Points, in no order, along strands that fork and pass close to each other.
Points whose rows are less than 6.34 apart are linked; no others are. Some points are linked to none.
Q892: [-0.72  0.15 -0.67  0.91 -0.94  0.83  0.39 -0.86  0.83 -2.22 -2.91  2.04
 -3.51  3.59  0.33  1.84 -1.34  0.11  6.15 -1.08  0.22 -1.23  0.67 -2.50
  2.07 -2.70 -2.78 -3.02 -1.57  2.66  2.36]
Q814: [-0.50  2.21 -1.60 -1.97  1.33 -4.26 -1.39  1.58 -0.95 -2.38 -0.15  1.67
 -2.59  3.15  1.50  1.15 -1.68 -3.73  3.43  0.30  2.52 -2.61 -0.74  1.22
 -1.39  0.75 -2.78 -1.34  0.19  0.51  3.54]
Q213: [-0.41  2.94  3.77  2.67 -1.99 -1.00 -0.18  3.75 -1.18  1.26  0.08 -1.65
 -1.38  2.65  0.20  2.72  0.32  3.43  3.61 -1.21 -3.91  1.59 -1.19  1.21
 -0.20 -0.05  4.36  2.36  2.03 -0.60  1.34]
Q739: [ 1.19  0.38  1.12 -3.10 -3.15 -0.84  1.63 -0.40 -5.03  0.95 -1.70 -0.41
  0.99  1.63  0.13 -0.28  3.04  1.76 -1.83 -0.88 -1.04 -3.08 -4.14  0.69
  2.09  2.76  5.70  2.78  5.20  1.42 -4.61]
Q652: [-0.61 -0.63 -2.75 -4.56 -1.50 -1.43  2.08 -0.10 -3.25 -0.39 -0.45  0.52
  0.39  0.65  0.78 -0.53  2.30 -2.35 -2.78  1.67  0.86 -4.50 -2.77  0.36
 -0.62  3.39  1.81  0.80  3.97  0.58 -3.05]
Q497: [-1.45  1.20  0.43  2.89 -1.15  1.18  0.46 -0.23  2.47 -1.84 -2.62  2.32
 -3.21  2.75  0.69  2.41 -1.13  1.99  6.68 -2.15 -1.85  0.76  1.47 -2.34
  1.61 -2.71 -2.44 -2.72 -1.87  1.86  2.91]
Q794: [ 0.56  4.59 -1.77 -1.71  2.33 -3.05 -2.86 -0.56  3.32 -1.99  2.30  4.10
 -1.15  2.56  2.17  2.90 -0.69 -0.07  1.30 -3.53 -0.12  0.34  0.39  2.53
 -0.39 -0.57 -2.75 -2.56 -1.48  1.52  0.47]
Q42: [-0.14 -0.13 -4.51 -1.44  3.79 -0.61 -2.70 -1.23  1.74 -0.84  2.09  1.24
  1.13 -1.73 -0.12 -1.31 -1.91 -4.09 -2.38  1.86  3.51 -0.74  0.55  0.40
 -2.19 -0.32 -5.22 -1.15 -2.22 -0.49  2.68]
Q954: [-0.09 -0.37 -1.95 -0.60  0.36  1.22 -0.26 -2.05  0.44 -1.53 -1.08  1.77
 -1.91  1.93 -0.56  0.89 -0.86 -1.38  2.30 -0.54  1.56 -1.57 -0.31 -1.25
  0.81 -1.98 -3.42 -2.33 -0.92  1.78 -0.38]
Q716: [ 0.76  4.99 -2.24 -2.15  3.68 -3.68 -3.80  1.48  4.74 -0.44  4.01  2.27
  1.01  0.71  2.98  2.17 -0.87 -0.04 -1.77 -2.14  0.11  2.61  0.16  4.23
 -1.90  0.88 -0.18  0.06 -1.52 -0.06  1.59]
Q935: [-0.77 -0.71  0.34 -0.65  1.48 -2.56  0.50  2.68 -3.28 -0.42  0.76 -3.77
  2.29 -2.14 -1.34 -0.90 -1.41 -3.92 -1.81  5.00  0.94  1.01  0.75  0.75
 -3.23  4.38  0.94  2.19  0.69 -2.85  3.46]
Q321: [-2.38 -3.06 -6.03 -2.17 -1.50  2.08  1.51 -3.18 -0.73 -0.33 -0.50  2.17
  0.69 -2.21  0.31 -1.45  0.16 -3.78 -0.40  3.06  2.97 -4.86 -1.83 -2.82
  0.44 -2.23 -3.50 -3.21 -0.03  2.89 -1.87]
Q852: [-2.51 -2.24 -5.32 -3.59 -1.57  1.27  2.49 -2.10 -1.34 -1.12 -1.41  2.29
 -0.66  0.16  0.79 -0.29  0.99 -3.53 -0.49  2.43  2.35 -5.68 -1.34 -2.62
  0.09  0.02 -2.08 -2.70  2.08  2.32 -2.48]
Q637: [ 1.44 -2.96  5.53  0.62 -3.24  1.13  4.25 -0.27 -3.64  1.19 -2.93 -2.01
  1.55  0.18 -1.92 -1.05  2.14  3.67 -1.51 -0.27 -3.02  0.68  0.16 -1.51
  2.46  2.48  4.73  1.71  1.76 -0.71 -2.86]
Q135: [ 0.94  0.79  4.80  2.17 -1.99  0.74  0.49  0.68  1.20  1.42 -0.19 -1.63
 -0.31  0.66 -0.61  0.81  0.81  5.42 -1.43 -3.67 -3.85  3.25 -0.02  1.38
  1.69 -0.13  4.49  2.91  2.00 -1.80 -3.51]
Q234: [ 0.23  3.98 -2.70 -0.48  2.82 -0.74 -3.19 -1.89  4.83 -1.67  2.35  4.55
 -0.59  0.76  2.44  2.49 -0.21  0.84  1.13 -4.04 -0.48  1.67  1.70  1.99
  0.49 -0.92 -3.53 -3.68 -2.93  1.54 -0.15]
Q578: [ 1.65  0.93 -3.02 -2.13  3.58  0.77 -3.92 -2.05  4.78  0.40  3.29  2.54
  0.89 -0.25  1.10  0.32  0.24  0.50 -3.65 -3.40  0.71  0.54  1.24  1.33
  0.62 -1.50 -2.50 -2.21 -3.29  0.72 -2.02]
Q324: [ 0.65 -1.26  0.75  2.80  0.71  3.81 -1.84 -2.21  5.23  2.16  2.57  0.63
  1.35 -4.10  0.37 -2.52  1.06  3.42 -3.16 -3.79  0.22  2.22  3.01 -0.30
  1.65 -3.30 -0.84 -0.68 -3.10 -0.83 -3.54]
Q372: [ 1.04 -2.29  4.59  2.97 -1.38  2.70  1.68 -1.50  1.86  1.81 -0.68 -1.25
  0.59 -2.31 -1.02 -1.65  1.04  4.48 -3.24 -2.67 -1.80  2.54  2.58 -0.53
  1.87 -1.04  1.71  1.45 -0.05 -1.98 -4.04]
Q993: [ 0.56  3.87 -2.25 -1.30  3.42 -1.76 -3.48  0.20  5.74 -0.29  3.30  2.93
  0.57  0.26  2.80  2.23 -0.02  1.10 -1.60 -3.12 -0.53  3.20  1.21  3.43
 -1.08  0.16 -1.08 -0.99 -2.54 -0.18 -0.06]
Q369: [-2.43  0.53  2.12  4.56 -1.53  2.48  1.23  0.99  3.63  0.50 -2.79  1.14
 -2.80  1.51 -0.51  2.37  0.53  3.89  6.11 -1.92 -4.31  3.68  1.86 -1.70
  0.42 -1.94 -0.41 -0.96 -1.41 -0.67  1.80]
Q957: [-0.07  3.51 -3.01  0.10  3.55  0.19 -3.37 -1.16  6.39 -0.62  2.92  3.98
  0.47 -1.33  2.94  1.50  0.31  1.32 -0.07 -3.74 -0.70  3.45  2.07  2.34
 -0.36 -0.47 -2.93 -2.67 -3.83 -0.02  0.08]
Q854: [ 0.78  2.17 -0.93 -1.76  2.23 -3.41 -1.82  2.26 -0.93 -0.42  2.46 -1.79
  0.88  0.18  0.38  0.04 -1.46 -2.70 -1.96  1.94  1.37  0.65 -1.15  2.80
 -2.59  2.25  0.89  2.75  1.14 -1.67  2.31]
Q759: [ 0.33  0.35 -0.91  2.36  0.26  2.92 -1.13 -2.24  3.06 -0.84  0.05  1.71
 -0.64 -0.47 -0.21  0.79 -0.76  0.71  1.95 -2.46 -0.08  1.07  1.17 -0.85
  0.78 -3.07 -3.40 -2.09 -2.63  0.93 -0.40]
Q236: [ 1.20 -3.77  4.14 -1.14 -4.11  1.58  4.36 -2.34 -3.53  1.04 -3.74  0.04
  2.40  0.03 -1.51 -1.79  2.97  3.39 -2.48 -0.62 -1.92 -0.92 -0.25 -2.18
  3.16  2.00  3.62  1.20  2.15  0.23 -5.08]
Q526: [-0.83  0.57 -2.93 -2.95  0.89 -2.04 -0.48 -0.18 -1.15 -1.99 -0.84  1.96
 -2.73  2.98  0.74  0.88 -0.93 -3.79  2.37  0.87  2.86 -3.54 -1.09  0.12
 -0.70  0.29 -3.16 -1.95  0.45  1.25  1.32]
Q8: [ 0.84 -2.82  1.98  3.85 -0.33  3.80 -0.55 -2.36  3.16  2.55  2.04 -0.34
  2.26 -5.28 -0.45 -4.59  0.97  2.82 -3.89 -1.62  0.75  1.74  3.09 -1.29
  1.41 -3.50 -0.69 -0.57 -2.21 -0.61 -3.34]
Q104: [ 0.23 -3.23  0.74 -2.47 -0.21 -1.37  2.24 -0.90 -1.58  2.22  0.38  0.47
  4.99 -4.68  0.01 -5.59  1.87 -1.86 -8.41  3.53  1.25 -0.36  1.49 -1.10
 -0.08  1.64  0.01  0.94  0.90 -2.02 -2.61]
Q666: [-1.93  0.48  0.68  4.46 -1.40  3.36  0.67 -0.23  3.65 -0.45 -2.66  1.40
 -2.42  1.14  0.08  2.09 -0.55  2.87  6.22 -1.99 -2.72  2.46  1.60 -2.43
  1.32 -3.16 -1.78 -1.87 -2.49  0.88  1.94]
Q364: [ 1.06 -3.59  5.60  3.48 -2.54  3.47  3.05 -1.71  0.09  1.36 -2.20 -1.58
  1.28 -2.15 -1.70 -1.99  1.42  4.40 -2.11 -1.11 -2.47  2.08  2.54 -2.00
  2.10 -0.82  2.10  0.74  0.14 -1.24 -3.34]
Q620: [ 2.29  4.21  2.82 -1.06 -1.07 -1.04 -1.17  2.11 -5.39  1.67  0.32 -1.85
  0.57  1.24  0.38  0.83  1.57  2.65 -0.21 -0.51 -1.33 -1.02 -4.02  1.69
  1.98  0.25  6.56  3.94  4.67  0.62 -1.84]
Q655: [ 1.90 -1.23 -3.10 -3.70  3.83 -0.71 -2.39 -1.37  2.79  1.28  2.80  1.05
  1.67 -1.20  0.08 -2.14  0.19 -0.89 -7.17 -0.26  2.26 -0.96  0.19  1.15
 -0.57 -0.49 -1.67 -0.30 -1.39 -0.33 -1.99]
Q267: [-1.10 -0.77 -0.71  0.35  1.37 -1.31  0.58  1.60 -1.92 -1.54 -0.36 -1.43
 -0.47  0.11 -0.66  0.21 -1.72 -3.72  1.67  3.71  1.87  0.20  1.17 -0.70
 -2.66  2.13 -1.87 -0.03 -0.90 -1.39  4.15]
Q694: [-1.37  1.09 -4.22 -4.54  0.10 -3.08 -0.79 -0.11 -1.11 -1.41 -0.54  2.97
 -3.26  3.83  1.84  1.11  0.05 -4.23  1.52  0.59  3.13 -6.00 -2.19  0.92
 -0.68  1.22 -1.84 -2.19  2.51  1.96 -0.34]
Q504: [-1.08 -2.33 -1.50  5.22 -1.19  3.94 -0.13 -1.72  2.69 -0.08  0.13 -0.69
  1.17 -4.22 -0.63 -1.39 -2.29 -0.97  3.75  0.58  1.00  1.28  0.33 -1.95
  0.02 -3.88 -3.68 -2.07 -4.34  1.77  2.74]
Q629: [ 0.41 -4.68  2.45 -1.36 -4.39  2.90  4.70 -3.00 -3.22  0.46 -4.25  0.92
  2.06 -0.20 -1.83 -1.89  3.49  2.96 -1.35  0.16 -1.66 -1.74  0.07 -3.90
  3.29  0.56  2.46 -0.36  1.42  1.24 -4.89]
Q336: [ 0.57 -0.10  4.12  2.02 -0.69  1.23  0.48  0.22  3.11  1.88  0.62 -1.39
 -0.05 -1.32 -0.26 -0.26  0.97  4.66 -3.18 -3.73 -2.59  3.80  1.73  1.35
  1.42 -0.22  3.20  2.62  0.65 -2.66 -3.54]
Q393: [-0.36  0.57  4.29  3.18 -2.43  1.59  0.67  0.99  2.15  1.39 -1.39 -0.95
 -1.49  1.46 -0.65  1.80  1.24  5.70  1.45 -3.46 -4.95  3.77  0.88  0.55
  0.94 -0.91  3.33  1.72  0.92 -1.96 -2.33]
Q846: [ 0.52 -3.60  1.07 -1.76 -3.77  2.43  3.37 -3.26 -2.53 -0.32 -3.96  0.98
 -0.05  1.75 -1.79 -0.52  2.92  3.11 -0.23 -0.93 -1.43 -2.46 -0.56 -2.95
  2.67  0.25  2.02 -0.43  2.23  1.90 -5.07]
Q430: [ 0.67 -2.26  5.18  2.20 -2.70  1.57  3.36  1.08 -2.50  1.03 -2.36 -3.12
  0.04  0.89 -1.98  0.37  1.46  3.89  0.37 -0.15 -4.01  1.70  0.59 -1.41
  1.18  1.92  4.57  1.46  1.40 -1.02 -0.68]
Q689: [ 1.77  3.00 -2.54 -3.36  3.84 -3.00 -3.84  0.75  3.61 -0.05  3.59  1.29
  1.22  0.92  1.61  0.91 -1.01 -0.97 -3.98 -1.31  1.24  1.23 -0.28  3.49
 -1.63  0.75 -0.36  0.79 -1.27 -0.26  0.69]
Q488: [ 1.91  0.52 -2.65 -3.57  3.52 -2.07 -2.43 -0.23  1.92  0.44  2.73  0.40
  1.12  0.03  0.15 -0.76 -0.43 -1.71 -5.57  0.14  1.87 -0.37 -0.36  2.27
 -1.51  0.78 -0.82  1.04 -0.37 -0.59 -0.50]
Q247: [-0.42 -3.26 -2.46  3.96 -1.17  3.14 -0.52 -2.38  1.37  0.06  1.29 -0.76
  2.43 -5.08 -0.98 -2.95 -2.12 -1.94  1.57  1.84  2.10  0.14 -0.02 -1.57
 -0.19 -4.22 -3.80 -2.26 -4.15  2.13  1.62]
Q494: [-0.32 -0.25 -1.26 -4.16 -3.52 -0.98  2.89  0.34 -4.78  0.20 -1.75  0.22
  1.11  1.13  0.92  0.07  3.32 -0.72 -1.78  0.68 -0.36 -4.55 -3.47 -0.03
  0.88  4.23  4.24  1.54  5.01  1.40 -3.90]
Q302: [ 0.99  0.18 -3.40 -0.90  2.82  1.43 -2.85 -2.54  3.05 -0.15  2.37  2.07
  0.67 -1.30 -0.02 -0.77 -0.68 -1.23 -2.37 -1.58  2.07 -0.27  0.59  0.35
  0.12 -2.06 -3.95 -1.97 -2.89  0.74 -0.76]
Q41: [ 0.74  4.21 -1.61 -2.59  1.66 -4.20 -2.70  0.19  1.10 -1.64  2.00  3.00
 -1.71  3.42  1.67  2.30 -0.89 -1.37  1.52 -2.42  0.85 -1.41 -1.11  2.62
 -0.69 -0.21 -1.84 -1.39  0.13  1.58  0.80]
Q276: [ 0.79 -4.26  3.17  3.16 -1.65  3.03  2.31 -2.17 -0.70  1.90 -0.52 -0.99
  3.29 -5.20 -1.22 -4.81  0.87  1.36 -3.20  1.64  0.12  1.36  2.73 -2.63
  1.26 -2.05 -0.18 -0.63 -1.06 -0.58 -2.58]
Q922: [-0.76  4.35 -0.13 -0.74  1.16 -5.75 -2.03  3.53 -0.91 -2.03  0.92  1.65
 -2.06  2.75  2.68  2.17 -2.18 -2.37  4.36 -0.51  1.32 -1.55 -0.69  2.50
 -2.03  0.72 -1.47 -0.55  0.27  0.25  5.24]
Q447: [ 0.94 -0.06 -0.87  1.09  1.97  2.83 -2.67 -2.02  5.51  1.26  2.92  1.33
  1.04 -2.50  0.85 -0.78  0.83  2.50 -2.89 -4.04 -0.06  2.21  2.66  0.81
  1.01 -2.49 -1.47 -1.07 -3.38 -0.82 -2.86]
Q398: [-0.05 -1.48 -0.62  0.14  2.37 -0.31 -0.41  0.29  0.09 -0.26  1.28 -1.59
  1.76 -2.74 -0.99 -1.73 -1.39 -2.81 -3.03  3.10  1.60  1.16  2.03  0.43
 -2.96  1.28 -1.96  1.11 -0.97 -2.69  2.11]
Q951: [-1.35 -1.21 -1.30 -0.06 -0.73  0.27  1.38  0.09 -1.03 -2.09 -3.14  0.77
 -3.52  2.77  0.33  0.88 -1.49 -2.05  6.17  1.66  1.48 -2.05  0.53 -3.14
  1.51 -1.44 -1.92 -2.99 -1.66  2.10  4.41]
Q275: [-1.76 -2.30 -4.37 -1.08  0.40  1.13  1.04 -1.32 -1.28 -1.22 -0.69  0.70
  0.28 -1.67 -0.38 -1.10 -1.28 -4.51  0.96  4.04  3.32 -2.28 -0.52 -2.23
 -0.60 -1.14 -4.31 -2.19 -1.49  1.18  1.29]
Q816: [ 1.03  0.46 -1.09  1.06  1.20  2.72 -1.90 -2.82  3.61 -0.16  1.60  1.80
  0.08 -0.65  0.05  0.31  0.08  1.67 -0.78 -3.88 -0.27  1.31  1.55  0.36
  1.22 -2.89 -2.25 -1.82 -2.47  0.47 -2.54]
Q577: [-0.09  3.07 -3.17 -4.52  1.60 -4.53 -2.64 -0.12  0.03 -1.37  1.19  3.05
 -2.62  3.84  1.55  1.75 -0.21 -3.20  0.64 -1.11  2.42 -4.06 -2.29  2.45
 -0.79  0.51 -1.92 -1.65  1.38  2.03  0.07]
Q481: [ 0.39  0.02  1.56  0.61  1.00 -1.03  0.14  1.77 -0.86 -0.16  0.78 -2.60
  0.47 -0.51 -0.69 -0.10 -1.01 -1.00 -1.40  1.66 -0.19  1.65  0.27  1.22
 -2.13  2.13  1.12  2.06  0.64 -2.41  1.46]
Q66: [ 0.22 -0.47  4.93  2.76 -2.63  0.72  2.14  2.59 -2.59  1.47 -1.78 -3.33
 -0.97  2.26 -1.44  1.46  1.26  4.29  2.02 -0.81 -4.51  1.48 -0.46 -0.44
  1.00  1.27  5.35  2.14  2.24 -0.66  0.41]
Q314: [-1.63 -0.41  4.13  4.27 -2.28  2.11  1.42  2.19  2.04  1.74 -2.46 -0.96
 -2.19  1.74 -1.16  2.07  1.24  4.89  3.75 -1.90 -5.30  3.92  1.41 -0.64
 -0.08 -0.46  2.55  1.15  0.36 -1.85  0.43]
Q965: [ 2.23 -0.66 -2.00 -2.36  3.49  0.55 -3.02 -1.69  4.12  1.45  3.11  1.28
  1.32 -1.37  0.63 -1.54  0.40  0.96 -6.38 -2.66  1.44  0.04  1.16  1.05
  0.58 -1.37 -1.33 -0.74 -2.42  0.15 -2.80]
Q289: [ 0.24 -2.32 -0.11 -2.64 -3.35  0.94  2.71 -2.19 -2.96 -0.67 -3.47  0.90
 -1.28  3.40 -1.08  0.39  2.86  2.19  0.98 -1.03 -0.93 -3.78 -1.41 -2.23
  1.95  1.07  2.35 -0.10  3.06  2.33 -4.42]
Q440: [-1.29 -1.33 -0.25 -0.06  1.24 -1.66  1.15  2.32 -3.21 -1.02 -0.09 -2.84
  1.21 -1.23 -1.42 -0.35 -1.32 -4.25  0.16  4.98  1.39  0.50  1.32 -0.55
 -3.17  3.56 -0.54  0.51 -0.35 -2.19  3.96]
Q387: [ 0.49  0.92  2.79  0.64 -0.09 -1.40  0.61  2.89 -2.83  0.67  0.55 -3.88
  0.88 -0.49 -0.66  0.19 -0.43 -0.06 -0.88  1.73 -1.29  1.59 -0.91  1.45
 -1.09  2.75  3.76  2.89  1.86 -2.14  1.28]
Q691: [-1.04 -1.32 -3.49 -3.45 -0.29  0.06  1.15 -1.81 -1.38 -1.20 -1.06  1.68
 -1.53  1.52 -0.07  0.04  0.95 -2.73 -0.47  1.24  2.04 -4.07 -1.53 -0.83
 -0.27  0.65 -1.88 -1.52  1.94  1.25 -2.32]
Q979: [-2.65 -3.54 -5.36 -1.25 -1.65  1.76  2.18 -1.96 -1.37 -0.71 -1.12  0.81
  0.72 -2.56 -0.04 -1.46 -0.69 -4.62  1.65  4.34  3.28 -3.72 -1.27 -3.55
  0.35 -2.30 -3.80 -3.20 -1.46  3.07  0.57]
Q740: [ 0.16  0.61 -0.82 -1.97  1.68 -3.31 -0.37  2.50 -3.13 -0.30  1.54 -2.69
  1.39 -0.76 -0.52 -0.47 -1.05 -3.71 -1.98  3.91  1.42 -0.12 -1.01  1.74
 -2.67  3.66  1.19  2.82  1.41 -1.97  2.49]
Q290: [ 0.69  0.97  5.14  2.32 -2.54  0.14  1.49  3.56 -5.04  2.29 -1.27 -4.10
  0.31  1.26 -1.00  1.24  1.52  4.02  1.60  0.08 -4.11  1.36 -1.67  0.17
  1.50  2.00  7.28  3.01  3.25 -0.30  0.82]
Q894: [ 1.48  1.81  3.89  0.79 -2.34 -0.74  0.48  2.57 -5.42  1.39 -0.83 -2.80
  0.04  2.08 -0.42  1.13  1.55  3.36  1.16 -0.36 -2.80 -0.27 -2.75  0.63
  1.93  1.10  6.56  3.31  3.81  0.64 -0.67]
Q209: [-0.77  1.58  1.32  1.72  0.28 -1.80 -0.26  2.83 -0.44 -0.87  0.03 -1.11
 -1.59  2.05  0.36  1.82 -1.21 -0.66  3.13  0.64 -0.76  1.14  0.36  0.82
 -1.82  1.19 -0.01  0.66  0.13 -1.28  3.74]
Q99: [-0.10  1.04  0.63  1.37  1.21 -0.89 -0.38  1.60  0.26 -0.71  0.67 -1.14
 -0.47  0.38 -0.19  0.91 -1.34 -1.26  0.53  0.71 -0.16  1.85  0.68  1.15
 -2.40  1.40 -0.53  1.02 -0.31 -1.96  2.48]
Q466: [-0.31  5.09  0.28 -1.05  0.73 -6.24 -2.45  4.34 -3.14 -0.69  1.25  0.54
 -1.77  2.59  2.82  2.53 -1.34 -1.95  4.60  0.13  1.26 -2.91 -2.17  2.93
 -1.62  0.13  0.65  0.90  1.26  0.85  4.82]
Q518: [ 0.58  4.66 -0.59 -1.30  1.96 -4.72 -2.68  3.07 -1.09 -0.55  2.62 -0.60
 -0.20  1.68  1.55  1.59 -1.58 -2.29  0.88  0.78  1.01 -0.12 -1.83  3.43
 -2.38  1.26  0.77  2.22  1.25 -0.54  3.34]
Q508: [ 0.09  0.53 -3.38 -1.82  3.67 -2.25 -2.25  0.16  1.04 -1.20  1.89  0.35
  0.58 -0.42  0.09 -0.63 -2.07 -4.27 -2.12  2.33  2.90 -0.04  0.48  1.41
 -3.04  1.53 -3.64  0.14 -0.99 -1.34  3.05]
Q963: [-0.91 -0.54 -1.00  4.53 -0.21  4.11 -0.60 -1.39  3.49 -0.49 -0.34  0.49
 -0.24 -2.54 -0.30  0.15 -1.55  0.22  3.55 -0.79  0.05  1.73  0.90 -1.65
  0.15 -3.39 -3.62 -1.99 -3.63  0.86  2.02]
Q835: [ 0.99  1.63  5.10  1.84 -1.57  0.17  0.37  2.10 -0.88  1.91  0.26 -3.08
  0.47 -0.05 -0.43  0.56  0.36  4.12 -1.28 -1.66 -3.41  2.81 -1.17  1.62
  1.21  0.93  5.93  3.83  3.03 -2.05 -1.68]
Q744: [ 0.32  6.19 -0.37 -1.69  1.61 -5.51 -3.42  3.96 -3.21  0.02  2.26 -0.17
 -0.47  1.68  2.32  2.05 -1.00 -2.02  2.42  0.93  1.63 -1.91 -2.83  3.30
 -1.85  0.18  1.68  2.32  1.83  0.43  3.88]
Q361: [-0.75  2.44  2.84  2.12  0.63 -1.48 -0.90  3.79 -0.21  1.58  1.39 -3.78
  0.68 -1.33  0.00  0.82 -1.12  0.25 -0.33  1.24 -1.57  3.48 -0.52  2.50
 -2.39  2.24  3.76  3.48  1.72 -3.40  2.65]
Q378: [ 0.85 -3.19  2.58  3.34  0.00  2.62  0.63 -1.73  1.48  2.02  1.20 -1.09
  2.69 -5.49 -0.80 -4.76  0.53  1.44 -4.43  0.58  0.89  1.90  3.33 -1.36
  0.38 -1.97 -0.68 -0.03 -1.48 -1.56 -2.26]
Q685: [ 0.28 -0.29 -3.73 -0.26  2.47  1.05 -2.13 -2.18  1.85 -0.85  1.60  1.54
  0.53 -1.68 -0.25 -1.23 -1.51 -2.94 -1.16  0.54  2.77 -0.56  0.26 -0.17
 -0.87 -1.72 -4.83 -2.04 -2.69  0.54  1.29]
Q742: [-0.83 -1.82 -1.37 -2.78 -0.16 -1.11  2.35  0.87 -3.59 -0.87 -0.57 -0.92
  0.61 -0.22 -0.83 -0.92  0.72 -3.44 -1.12  3.62  1.18 -1.77 -0.70 -0.83
 -1.40  2.90 -0.03  0.52  1.26 -0.81 -0.08]
Q985: [-1.22  2.14  4.58  2.67 -0.05 -0.18 -0.27  3.56  1.31  2.72  0.81 -3.61
  0.31 -2.02 -0.36  0.28 -0.19  2.73 -0.82 -0.02 -2.89  4.95 -0.45  2.49
 -1.12  1.62  4.99  3.83  1.88 -4.09  0.69]
Q978: [-0.92 -2.68 -3.61  1.38  0.15  1.98 -0.15 -2.04 -0.07 -0.50  0.46  0.08
  1.41 -3.54 -0.84 -2.10 -1.99 -3.40  1.09  3.14  2.99 -1.16 -0.21 -1.97
 -0.41 -2.81 -4.57 -2.32 -3.15  1.76  1.62]
Q639: [ 0.25 -2.13  0.51 -1.74 -2.44  0.36  2.92 -0.48 -3.58 -0.74 -2.71 -0.23
 -1.36  2.79 -1.26  0.46  2.25  0.82  1.39  0.42 -0.68 -2.48 -0.98 -1.92
  1.14  1.40  1.88  0.12  1.96  1.45 -1.98]
Q134: [-0.92 -2.65 -3.11  1.29 -1.62  2.52  0.88 -2.89  0.42 -1.15 -1.97  0.35
 -1.19 -0.71 -0.27 -0.06 -1.92 -1.91  4.86  0.90  2.10 -1.66 -0.87 -3.14
  2.05 -4.00 -3.79 -3.14 -3.14  4.12  1.83]
Q932: [-0.25  0.19 -2.08 -0.64  3.56 -2.12 -1.78  1.05  0.78 -0.95  2.02 -1.24
  1.56 -1.58 -0.43 -0.66 -2.39 -4.02 -2.59  3.40  2.28  1.07  1.57  1.63
 -3.82  2.28 -2.44  1.36 -0.75 -2.65  4.10]
Q584: [-0.24  1.08  5.75  2.96 -1.23  0.31  0.94  3.13 -0.79  2.59 -0.15 -4.31
  0.69 -1.56 -0.64  0.14  0.09  3.44 -1.08 -0.05 -3.35  3.62 -0.72  1.49
  0.28  2.17  5.87  3.67  2.66 -3.34  0.01]
Q558: [-2.32  0.42  3.21  4.10 -1.89  1.16  1.46  2.58  1.85  0.91 -2.71 -0.18
 -3.32  3.17 -0.52  2.72  0.83  4.00  6.49 -1.30 -4.85  2.79  1.61 -1.42
 -0.15 -0.59  1.30 -0.06 -0.38 -0.85  2.99]
Q766: [ 2.40  2.65  2.05 -2.87 -1.43 -0.99 -0.21  0.35 -4.54  1.48 -0.23 -1.18
  1.62  0.85  0.49 -0.71  2.14  2.29 -2.62 -0.74 -0.67 -1.73 -4.67  1.72
  2.68  1.63  6.58  4.17  5.24  0.53 -4.10]
Q975: [ 2.52 -0.78  0.74 -2.72  0.47  0.10 -0.79 -2.44  1.29  0.90  1.00  0.61
  0.26  0.76 -0.49 -0.94  1.15  2.52 -5.14 -3.44 -0.25 -0.36 -0.38  1.29
  1.87 -0.59  1.47  1.10  1.14  0.26 -5.41]
Q623: [ 0.72 -1.02 -1.40 -1.77  0.13  0.66  0.33 -1.63 -0.56 -1.10 -0.77  1.00
 -1.28  1.77 -0.89  0.19  0.43 -0.85 -0.25 -0.21  0.95 -1.71 -0.58 -0.34
  0.20 -0.60 -1.67 -0.82  0.50  0.91 -1.95]
Q875: [-0.47  0.02 -1.68  0.68  0.98  0.70 -0.37 -0.60  0.44 -1.81 -0.77  1.01
 -1.59  0.88 -0.02  0.80 -1.89 -2.39  2.82  0.72  1.74 -0.39  0.47 -1.09
 -0.28 -1.01 -3.99 -1.89 -1.66  0.75  2.39]
Q44: [ 0.55 -4.48  4.65  3.60 -2.49  3.93  3.54 -1.91 -1.11  1.54 -2.01 -1.51
  2.50 -3.75 -1.66 -3.37  1.35  2.69 -1.86  1.18 -1.34  1.74  2.70 -3.29
  1.79 -1.62  1.12 -0.75 -0.85 -0.41 -2.29]
Q547: [-1.18 -0.09 -1.41  1.48  1.79 -0.09 -0.25  0.57  0.25 -2.03 -0.60 -0.23
 -0.86 -0.50  0.03  0.34 -2.54 -3.40  2.63  2.48  2.23  0.51  1.40 -1.10
 -1.91  0.33 -3.97 -1.14 -1.93 -0.81  4.92]
Q588: [-0.58 -1.94 -0.32 -2.17 -1.49 -0.29  2.98  0.50 -3.82 -0.84 -1.82 -0.54
 -0.31  1.34 -0.92 -0.21  1.78 -1.63  0.27  2.11  0.28 -2.25 -0.87 -1.30
 -0.11  2.41  1.28  0.13  1.74  0.46 -1.10]
Q199: [-1.57 -2.81 -2.73 -0.54 -1.74  1.86  2.06 -1.90 -1.04 -1.56 -3.26  0.71
 -2.67  1.22 -0.19  0.36 -0.93 -2.10  5.37  2.25  1.80 -2.96 -0.38 -4.00
  2.37 -2.53 -2.09 -3.12 -1.85  3.80  2.04]

A fork is a point with three links, a tip a point with one. Leave the first point through the second and follow the links. Name the first fork or tip that comes.
Q694; Q577 -> Q398
Q816; Q447 -> Q135
Q652; Q494 -> Q742
Q314; Q558 -> Q134

Name the points in between on the shortest way along the links from the first point to the second, in order.
Q852; Q740 -> Q691 > Q623 > Q954 > Q875 > Q547 > Q267 > Q440 > Q935
Q963; Q954 -> Q504 > Q247 > Q978 > Q275 > Q979 > Q321 > Q852 > Q691 > Q623
Q199; Q209 -> Q951 > Q892 > Q497 > Q666 > Q369 > Q558 > Q314 > Q393 > Q135 > Q835 > Q584 > Q985 > Q361 > Q387 > Q481 > Q99
Q655; Q41 -> Q488 > Q689 > Q716 > Q993 > Q957 > Q234 > Q794
Q742; Q290 -> Q588 > Q639 > Q289 > Q846 > Q629 > Q236 > Q637 > Q430 > Q66
Q979; Q364 -> Q275 > Q978 > Q247 > Q504 > Q963 > Q759 > Q816 > Q447 > Q324 > Q8 > Q378 > Q276 > Q44
